Each scene shows the same named points in several views. A view is turned or mirrored, shifted and resized as a whole, has a little noise and may leave points out.
In the rows, zero is written as 128.

Scene 1
View 1
dubim: [149 111 136 136 141 147 109 114 124 138 118 135 130  89  83 135 122 116
 136 126 173 138 150 158 119 144 133 144 138 149 115 155  94 131 105 134
 139 104  88]
bimig: [176 123 125 135 135 133 114 121 138 160 115 149 107  63  87 130 118 113
 188 105 201 130 170 143 110 140 126 173 124 127  93 139  84 146 113 116
 125 128  94]
Kova: [171 119 130 130 118 156 165 113 108 140 124 137 141  73 135 132 141 138
 130 110 184 144 180 143 118 143 140 154 131 157 114 166  89 125 119 165
 120  98  97]
binuk: [130 125 129 162 110 129 127 134 135 110 130 114 161  92  96 118 106 155
 110 149 162 161 132 181 125 151 113 156 161 143 102 140 137 107 144 154
 134  82  69]
febap: [156 122 128 145 122 153 162 119 118 120 125 138 141  74 111 132 113 138
 130 123 170 146 179 160 117 147 131 158 140 155 101 154 105 132 126 148
 147 104  74]
nilok: [139 127 129 147 125 126 111 135 153 140 122 123 128  78  79 118 104 131
 158 134 179 145 137 160 117 146 120 164 147 123 102 130 108 128 132 128
 131 105  81]
Talad: [161 112 120 175 114 124  78 143 127 133 110 118 154 101  85 123 120 140
 114 132 191 155 134 182 129 151  97 160 151 142  93 132 133 104 131 140
 102  97  89]
kono: [130  95 109 186 152 156  63 114 124 106 118 137 146 105  53 144 118 118
 123 163 176 143 142 192 112 155  89 125 134 152  84 159 132 120  99 144
 145 109  84]
lon: [140 116 126 150 139 148 112 124 140 143 117 128 126  82  79 126 117 119
 151 140 180 135 153 153 112 148 121 147 136 136 106 147  97 133 117 134
 138 109  88]
kegib: [151 122 121 153 135 135 123 111 127 110 126 150 128  75  81 138 101 127
 161 129 174 144 164 173 113 146 118 164 137 140  84 146 116 139 117 127
 154 115  68]
pagu: [127 117 132 155 132 158 125 157 158 164 107  98 128  84  79 108 108 120
 130 149 172 130 154 138 119 158 129 146 146 133 123 132  88 130 138 127
 138 103  84]
Ravup: [160 132 121 144 118 118 122 119 140 131 130 144 129  68  97 126 114 139
 177 121 192 150 151 162 111 140 115 175 137 123  85 139 114 127 128 139
 122 109  85]
Netul: [143 136 125 163  85 137 170 173 160 159 119  86 154  74 129  89 113 165
 115 143 180 153 158 141 125 158 117 171 160 127 111 121 116 107 177 162
 101  83  83]
Rak: [131 113 121 159 144 147  98 121 141 128 123 133 127  83  67 131 111 120
 151 149 177 138 147 168 110 149 111 143 136 134  96 146 109 132 113 134
 146 108  83]
lubir: [156 114 143 154 116 159 159 153 111 131 102 105 155  96 106 120 101 139
  70 123 149 145 177 164 141 160 140 159 161 176 125 137 102 122 142 129
 152  95  60]
Kuzut: [151 119 138 155 120 112  79 137 130 125 115 121 150 103  74 125 105 136
 118 126 173 157 117 186 133 147 116 165 161 141 105 128 126 109 128 123
 123  94  76]
kevib: [150 128 158 134  86 135 163 162 123 150 112  80 176 103 136  99 122 164
  53 122 156 163 133 155 149 151 146 161 179 161 152 134 108  91 162 162
 106  59  81]
rakit: [119 104 134 139 171 145  59 101 144 137 119 140 114  94  39 141 118  93
 166 148 172 128 122 164 106 142 124 125 132 132 113 159  91 139  85 121
 154 111  94]
zaru: [145 100 130 148 147 181 147 107  98 116 115 139 145  91  99 144 125 119
  98 135 156 136 185 164 119 150 137 129 135 180 120 175  93 134 101 150
 167 102  76]
lolus: [157  91 118 172 158 143  48 107 106 106 109 154 137 107  45 157 113 106
 128 132 177 139 147 200 120 149 100 140 133 161  83 155 122 130  87 115
 150 122  79]
deveb: [145 103 141 145 146 160 104 128 121 144 105 121 136  98  75 132 120 111
 108 131 165 134 153 159 126 151 134 135 144 161 127 152  89 129 108 128
 145 104  86]
View 2
kegib: [119 130 166 134  89 113  98 114 156 161 126  87 123 123 114 131  75 139
 135 123 123  86 157 111 127 169 146 152 135 162 146 131 118 112 107 141
 115 148 147]
bimig: [129 123 158 144  83 125  92 114 115 163 129  82 108 123 122 157  36 161
 145 145 126  75 139 120 116 183 119 188 131 155 134 129 119 164  94 135
  79 128 154]
Kova: [159 118 156 141  63  75 124 118 131 115 102  90 158 139 147 133  36 170
 127 140 159 110 169 106  94 166 115 121  96 168 147 124 121 141  94 156
  82 133 123]
kono: [116 144 119 145 105  94 118  93 143 149 127  89 123 141 137  90  80 116
 109 115  82  75 162  75 176 148 160 153 150 117 159 132  97  69 128 155
 131 115 141]
nilok: [130 133 141 120 116 106 116 120 136 136 121  89 101 135 103 129  68 122
 148 142 122 100 147 133 144 166 141 162 116 167 130 110 112 137 114 130
 106 129 155]
lolus: [111 139 125 157  90 116  96  95 140 159 143  88 118 127 152 106  89 124
 105 128  67  69 156  81 146 168 174 180 160 118 163 150 108  85 118 172
 135 119 128]
lon: [140 132 134 135  98 103 115 110 135 139 119  86 117 138 125 125  52 139
 131 140 126  86 147 117 144 165 133 158 115 149 139 121 106 127 112 139
 105 124 143]
Ravup: [116 125 168 122  97  92 110 125 126 145 117  90 111 129 104 142  66 132
 153 127 119 102 159 111 121 164 127 160 133 175 139 119 123 141  99 136
  85 136 162]
Netul: [142 131 143 119 146  69 153 113 124  72 100 111 120 163  99 119  39 124
 171 142 180 137 175 145 118 169 123 112  96 188 116  55 132 133 111 110
 100 116 145]
kevib: [171 126 110 120 127  52 161 130 140  29 100 114 141 161 142 103  70 117
 141 172 160 163 177 155 101 166 153 101  58 193 125  72 130 139 115 159
 128 111  97]
Talad: [111 134 124 138 128  76 132 107 110  95 125 106 109 150 130 108  77 107
 142 136  92 116 172 102 129 163 155 160 142 152 142  95 128 112 113 155
 113  99 136]
febap: [145 125 159 138  87  92 118 113 157 124 112  96 148 136 129 124  57 151
 130 131 157 104 168 116 110 169 138 120 109 169 142 116 122 110 105 144
 113 144 129]
binuk: [128 133 140 115 124  71 138 120 155 101 110 102 126 145 111 101  91 106
 141 129 125 126 174 119 140 152 156 119 112 175 141  99 120  99 121 143
 130 130 138]
pagu: [157 138 115 137 125 116 127 101 140 122 117  92 110 146 118 118  37 137
 137 156 155  89 139 148 157 176 136 150  93 146 120  93 103 131 124 121
 118 115 138]
zaru: [168 129 133 155  64  98 115 101 171 134 111  87 167 136 163 107  53 165
  96 137 153  83 163 105 126 167 149 113  96 138 155 140 103  91 115 161
 132 141 103]
deveb: [160 132 108 151  92 111 115 104 144 124 125  86 130 138 154 110  56 144
 109 159 123  87 145 124 142 170 153 153  99 136 142 129 102 120 118 159
 128 118 113]
Rak: [131 137 135 133 103 107 112 107 144 154 121  84 113 134 116 117  65 130
 128 130 113  79 148 110 162 160 142 159 124 143 145 126 100 109 120 138
 114 127 151]
Kuzut: [118 134 123 126 123  92 121 122 132 105 132  99 103 136 126 112  99 100
 137 148  88 118 161 124 134 165 168 164 126 165 141 111 124 124 117 159
 129 115 132]
rakit: [143 138 110 131  85 121 101 112 142 178 128  65 102 125 131 116  70 130
 108 148  83  57 121 112 193 153 145 189 112 126 149 159  75 128 126 152
 112 121 149]
dubim: [149 128 130 138  83 104 110 114 140 139 121  82 126 132 141 124  61 145
 117 148 117  89 146 115 135 168 142 158 107 148 145 136 104 131 111 155
 110 127 131]
lubir: [158 131 129 152 106 102 126 104 162  88 120 109 149 144 152 110  64 145
 122 155 165 118 171 140  99 187 166 113  96 161 135  97 131 104 114 155
 148 131  95]
View 3
nilok: [ 97 103 142 138 120 140 115  99 139 119 116 120 141 138 117 155 152 140
 126 115 130 122 113 130 120 127 125 124 132 121 146 151 116 139 127 138
 112 129 101]
rakit: [ 79 115 139 172 119 137 100 129 160 116 138 119 139 141 154 137 113 113
 113 146 137 138 109 120 108  96 113 148 117 114 159 152 116 144 134 112
 125 159 113]
bimig: [104 124 130 143 111 136  91 107 156 146 128 110 142 133 147 158 157 148
 132 106 133 142 118 118 126 138 113 111  99 113 185 138 121 135 121 137
 129 116 105]
Rak: [ 88 112 150 150 110 141 114 114 144 119 130 110 148 135 129 152 142 129
 124 117 129 134 114 133  98 117 126 142 129 118 151 151 114 144 122 126
 123 152 113]
Kuzut: [ 89 103 133 143 126 144 127 103 139 115 135 136 153 127 111 170 150 148
 113 125 114 113 109 152 107 131 135 143 133 130 115 153 113 155 158 130
 120 132 100]
febap: [ 90 118 150 121 107 142 122 109 137 125 113 106 154 141 111 150 169 170
 135  93 105 142 101 139  98 129 137 142 117 119 154 118  96 135 105 127
 139 130 121]
Ravup: [ 94 108 134 146 114 133 110 102 144 123 123 103 148 136 123 162 171 155
 123  94 123 133 125 124 112 142 123 111 130 129 152 140 119 136 120 132
 118 122 100]
lubir: [ 98 121 154  99 111 157 136 103 123 128 112 137 159 133  89 155 157 172
 142 110  95 126  78 167 100 124 150 169 110 110 136 124  84 148 131 138
 147 129 123]
dubim: [ 84 124 138 145 115 138 113 121 144 129 128 119 149 138 126 150 142 147
 127 122 116 138 101 135 106 115 123 147 108 114 153 129 104 141 128 125
 132 133 115]
pagu: [103 118 156 122 111 149 120 104 120 130 108 131 140 135 105 147 138 128
 147 127 136 125  92 142 121 110 125 146 120 100 157 151 104 140 120 154
 114 135 108]
Talad: [ 89 118 133 151 114 144 131 107 125 129 145 123 160 114 101 186 160 141
 124 115 117 117 119 157  93 141 132 142 134 128 119 155 115 158 151 143
 114 135  98]
lolus: [ 85 113 144 163 110 151 108 121 168 124 167 121 160 118 154 163 132 135
 105 125 114 138 120 148  78 125 137 163 118 128 144 156 117 164 152 104
 149 172 121]
deveb: [ 87 130 143 137 114 147 118 122 136 131 129 133 151 133 120 148 131 142
 132 134 115 134  89 147 102 107 128 164 103 107 148 133  97 147 136 129
 139 140 120]
kono: [ 78 115 155 167 105 148 122 125 144 116 157 106 162 121 132 162 136 119
 115 123 122 137 121 149  67 117 136 165 137 124 135 160 116 161 134 115
 129 180 119]
Kova: [ 81 142 130 133 107 131 124 125 124 140 114 101 156 139 101 157 174 176
 143  95 104 148  97 134  98 127 122 138  99 114 156  98  89 132 104 134
 137 110 117]
lon: [ 91 120 143 143 111 141 113 113 137 127 126 115 147 135 123 154 148 140
 131 115 126 135 109 133 106 120 124 139 119 114 154 141 109 141 122 134
 124 137 110]
kevib: [ 83 126 134 107 125 142 160 106  85 121  94 144 156 138  44 168 169 175
 146 118  95 104  71 169 112 121 137 157 122 114  96 113  77 142 139 160
 115  95 101]
binuk: [ 83 101 151 134 117 145 141 102 120 103 115 118 157 136  86 162 164 152
 124 106 109 116 106 150  93 126 143 147 150 131 111 143 103 146 128 133
 115 140 107]
View 4
kegib: [136 159  85 103 111 160  97 144  95 117 133 103 122 132 134 162 127 116
 111 113 128  93 142 137 111 146 112 118 112 112 110 140 135 119 115 137
 122  83 127]
Netul: [152 137  41 109 193 199 151 128  98 128 169  46 120 144  90 111  92  99
 155 123 117  51  91 118  99 200 105 149 176 166  91 153 184 123 122 101
 110 174  81]
Ravup: [126 143  80 102 144 185 100 132  80 132 127 106 104 131 126 144 117  99
 115 126 127  74 139 132  97 167 116 136 104 130 108 139 128 117 125 100
 107 102 118]
Rak: [121 147  75  83 123 139  98 125 112 125 124  99 119 126 119 138 149 120
 120 120 133  94 136 118 130 147 129 142 114 114 101 140 155 121 112 143
 143  94 140]
kevib: [215 122  17 124 186 192 189 129 129 103 120  71 125 166  95 113 105  77
 149 116  65  73  93  91 147 196  82 122 186 169 118 179 206  82 134 104
 171 191  95]
nilok: [127 142  71  88 155 165 106 123  94 133 121 102 116 119 118 141 131 112
 119 127 121  97 122 114  97 172 129 145 120 125 108 151 152 121 113 130
 130 122 109]
kono: [135 173  78  94  94 108  86 131 122 119 118  84 113 141 105 122 156 115
 111 111 148  85 127 115 163 130 140 154 120  92  96 131 157 137 126 140
 195  69 179]
pagu: [133 118  71  67 174 148 135 121 133 129 137  86 129 113 114 132 145 125
 155 115 124 102 119 100 116 173 120 148 143 134 108 151 183 109  94 162
 126 136 116]
deveb: [163 120  78  81 140 134 135 131 146 111 104 107 124 129 129 141 154 109
 140 106 112 105 142  96 151 153 107 129 130 118 126 151 174  88 110 156
 161 106 153]
lolus: [159 173 106  98  92 113  85 145 123 115  91 109 108 128 133 145 152 102
  99 105 142 100 142 113 145 137 134 146 109  73 126 135 134 126 127 147
 198  55 190]
dubim: [146 122  79  86 135 151 119 128 125 118 105 115 118 131 132 146 149 107
 129 116 113  98 150 107 140 150 108 127 110 123 119 145 156  91 118 138
 137  96 144]
Kova: [162 100  66 106 142 190 149 140 120 105 132  99 113 156 133 140 122  91
 155 113 104  59 162 126 155 153  69 103 119 160 113 134 154  68 129  98
  92 104 136]
bimig: [122 110 114  74 160 177 108 133 103 135 113 126 101 103 152 155 135 104
 136 118 135  90 163 120  87 168 113 139  90 120 128 133 120  98 110 125
  80  86 137]
lon: [131 128  79  83 142 154 114 127 116 123 123 102 114 125 123 137 142 112
 133 118 127  90 139 113 126 157 117 138 118 124 108 141 156 108 114 135
 127 103 136]
binuk: [159 173  36 121 130 162 120 129  98 117 134  71 124 158  94 127 115 105
 110 121 106  77 100 123 134 164 116 133 151 136  95 157 175 128 130 117
 172 136 108]
rakit: [ 98 127  82  56 121 113  81 106 123 134  86 137 114 111 126 144 186 130
 108 130 127 126 154  96 143 133 148 146  78 101 109 144 155 109 106 161
 163  80 157]
febap: [160 136  65 110 123 177 131 146 112 102 143  91 128 150 131 155 120 108
 137 107 110  78 145 135 136 148  84 101 133 142 110 141 155  93 116 128
 107 102 122]
Talad: [167 160  79 110 151 155 117 134 108 126 107  79  94 136 104 111 119  78
 118 116 133  67 107 105 121 181 130 169 143 111 115 144 150 132 141 102
 184 116 154]
lubir: [211 140  65 114 140 161 166 154 142  91 134  73 140 149 126 150 113 101
 149  94  96  91 121 114 141 169  79 106 177 134 128 164 185  92 113 154
 151 130 124]
Kuzut: [168 165  71 110 145 154 113 129 101 126  92 101 107 133 111 131 122  91
  99 121 111  95 107 102 111 178 133 152 136 110 124 162 154 126 133 121
 193 125 130]
zaru: [172 126  64 100  99 141 140 145 149  88 135  93 139 157 133 152 149 118
 148  96 107  89 159 121 186 123  77  91 135 133 109 140 177  77 111 154
 138  83 156]
View 5
lolus: [142 129 135 131 151 130 145  89 144  44  92 188 149 166 127 127  84 102
 172 117  91 126 140 172 133 165  91 152 129 151 142 171 134 131 159 106
 151 129 114]
kegib: [110 124 130 141 158 137 150  89 143  65  99 142 132 147 134 152  96 100
 130 134 109 106 106 127  97 152 121 122 141 128 166 154 131 107 170  98
 140  96 142]
nilok: [ 99 121  95 134 144 126 144  83 128  91 130 118 131 123 149 150 133 112
 111 145 116 113 115 136 111 144 120 127 141 131 150 138 129 100 155 111
 142 100 140]
kono: [129 111 108 127 155 121 130  94 129  56  91 171 138 181 121 130 111  98
 167 109  84 124 142 166 110 190  99 143 121 133 133 155 124 112 156 126
 167 130 102]
Ravup: [104 111 122 131 165 141 149  85 135  81 112 118 140 135 152 142 118  97
 101 154 119 101  98 117 109 153 114 121 160 135 166 127 139 109 157 120
 142  90 153]
bimig: [105 136 134 122 162 135 171  74 154  81 125 132 142 125 184 151 112 116
 139 157 142  95 100 105 111 128  95 117 179 139 174 137 138 113 155 108
 120 123 152]
zaru: [122 105 171 157 149  99 146  99 170 110 121 156  98 190 124 140 115 100
 191  96 128 111 134 129  87 138 119 119 137 105 158 161 116  92 182  86
 164  81 104]
lon: [109 117 118 131 151 119 147  84 143  92 124 133 127 146 152 144 129 111
 146 132 123 109 123 132 104 147 110 125 148 127 153 140 126 101 158 112
 147 112 127]
rakit: [128 150  92 136 132  97 166 115 152  53 128 136 159 141 141 140 119 114
 182 119 109 105 124 170 125 154  86 128 140 136 159 166 115  94 142 121
 127 159 108]
pagu: [ 87 122  95 131 134 107 139  67 131 119 146 129 105 129 164 160 156 134
 147 131 128 118 136 130  92 130 123 125 136 116 137 139 120  89 158 100
 151 113 119]
Netul: [ 70  73 102 130 156 131 114  53 109 156 143 104  85 134 157 152 180 114
  78 150 130 124 128 103  83 142 148 122 143 115 130 100 134  88 163 115
 181  50 138]
febap: [104 101 155 149 160 124 144  88 153 109 115 132 104 163 136 148 114  97
 134 127 130 105 113 110  86 138 131 114 148 113 164 141 128  98 180  93
 156  65 134]
Kova: [112  89 182 147 169 117 156  88 171 135 134 120 106 170 155 131 132  91
 146 132 157  98 110  95  99 127 112 108 177 117 174 125 132  99 171 107
 157  60 133]
dubim: [118 120 136 143 144 109 155  95 156  95 131 136 129 151 145 136 124 107
 158 125 128 110 125 142 117 135 105 126 151 129 158 151 125 102 159 106
 145 104 121]
Rak: [111 122 104 132 150 120 146  91 136  73 114 138 133 151 139 148 122 108
 149 128 106 110 121 142 102 161 111 125 136 126 151 146 123  98 156 114
 146 121 123]
Talad: [116  90 114 122 154 140 121  64 116  99 114 152 129 150 144 120 138 103
 110 141 106 135 144 154 134 163 110 154 139 153 125 126 144 129 152 127
 177  87 125]
Kuzut: [119 107 110 141 135 127 130  80 121  93 126 141 134 132 131 127 128 105
 104 140 102 136 140 168 142 146 119 152 129 153 133 146 138 122 155 109
 163  80 127]
binuk: [105  87 108 150 145 123 118  90 117 106 116 125 114 154 112 136 140  94
  97 127  98 130 132 149 106 163 142 133 120 125 136 136 131  98 167 111
 178  56 123]
kevib: [ 98  61 140 163 128 101 113  71 130 190 169 108  77 147 131 120 187 104
  92 129 142 143 157 143 122 113 148 141 136 124 124 118 133  97 169  98
 198   8 115]
View 6
rakit: [104  95 115 135 117 131 139 183  96  89 160  85 136 133 173 172 159 102
 188 110  71 199 150  98 168 118 194  95  86 161 173 129 120 138 113 134
 136  83 111]
lubir: [156  89 143 134 101 113 142  97 117  63  95 143  76 111 136 131 147 142
 117 111 137  93 130  86 139 200 106  96 172 131  79 182 139  78  84  77
 145 177 169]
kevib: [118  88 143 107 124  98  95  68 105  68  66 215  38 128  98  97 176 154
 148  81 143  44 122  62 108 229  85  95 178 114  56 181 135  99  53  94
 154 200  79]
Ravup: [130 131 130 149  67 128 127 100  92  80 159 119 109 127 102 103 166 145
 116  73  81 133 157 158 120 123 126 119 139 177 171 148 137 145 137 123
 127 132  82]
Netul: [133 131 129 110  72 105 106  52 123 106  97 200  61 120  99  77 166 140
  93  58  85  52 129 118 156 189  69 127 181 135 106 152 136 102  98 153
 171 183  53]
bimig: [133 118 125 162  91 112 142 134 120  96 209  84  78 117 110 100 157 139
 107  83  79 163 162 163 127 134 152 130 140 176 161 174 133 142 153 146
 119  82 112]
Talad: [131 125 147 106 110 130 180 102  58  77 133 140  94 131 131 141 161 143
 138 107 107  81 142 142 164 169 128  73 130 179 137 134 151 169  95 102
 152 169  56]
Rak: [130 116 120 132  81 132 142 136  93  88 140 109 131 126 152 151 154 121
 144  98  78 151 147 116 170 131 146 100 118 163 167 131 133 124 118 123
 145 128 111]
binuk: [130 122 135 121  73 137 128  80  78  68  75 165 131 131 127 135 167 137
 143  88 103  89 134 103 144 150 109  92 140 151 134 130 135 119  84  89
 153 195  86]
deveb: [131  83 130 127 123 111 144 150 106  78 139 112  87 123 158 155 151 126
 154 117 110 143 140  83 158 185 151  88 128 143 119 165 133 105  99 106
 141 122 143]
Kuzut: [119 124 146 127 122 142 170 103  75  69 110 138 110 127 130 142 173 129
 161 107 108 101 139 133 138 139 149  87 128 179 113 141 132 164  76  93
 143 158  78]
lolus: [145 108 143 132 108 147 210 161  53  56 158  66 144 125 174 194 144 129
 159 141 110 156 153 135 173 138 174  57  98 188 168 133 149 158 112  68
 132 133 142]
nilok: [120 129 129 140  91 132 133 108 112  96 130 133 112 121 124 117 168 120
 136  82  77 128 144 135 142 124 143 124 139 168 136 144 120 137 107 137
 144 127  82]
dubim: [126  92 126 140 103 115 129 146  98  75 156 109  96 125 139 136 156 136
 149 100 103 153 148 102 136 160 150  97 124 149 147 163 133 118 117 110
 129 119 129]
kegib: [147 124 129 159  61 140 145 114  94  69 143  95 138 120 129 134 156 136
 117  93  92 151 153 142 135 115 136 112 136 172 166 148 134 120 129  98
 127 138 141]
pagu: [127 107 119 122 106 110 129 122 140 115 126 140  84 117 151 126 155 108
 127  94  73 124 130 102 182 166 133 125 150 139 108 152 118  96  98 160
 164 119 107]
febap: [152 103 126 151  57 114 112 106 106  63 132 121 102 119 116 115 152 153
 108  82 111 132 147 109 119 164 105 107 154 143 151 168 143  87 130  93
 127 158 154]
kono: [141 109 127 108  82 141 182 151  50  70 132  98 154 135 183 192 142 124
 156 125  93 139 143 108 205 147 148  53  93 170 187 105 152 136 111  87
 153 157 113]
Kova: [144  81 120 140  70  88  87 123  96  62 169 126  60 129  97  93 154 175
 110  73 124 129 154  94 103 204  96  99 152 129 164 187 154  89 148 100
 117 144 132]
zaru: [156  69 122 137  74 104 116 148  98  52 132 104 107 122 157 154 139 146
 133 110 129 154 142  58 145 196 120  78 134 122 152 170 149  59 123  71
 130 151 195]

Which points are out of place in each view (at most two, in the order of its rows)? Write none if all are in place.
view 1: lon, lubir
view 2: febap
view 3: none
view 4: Netul
view 5: Kova
view 6: none
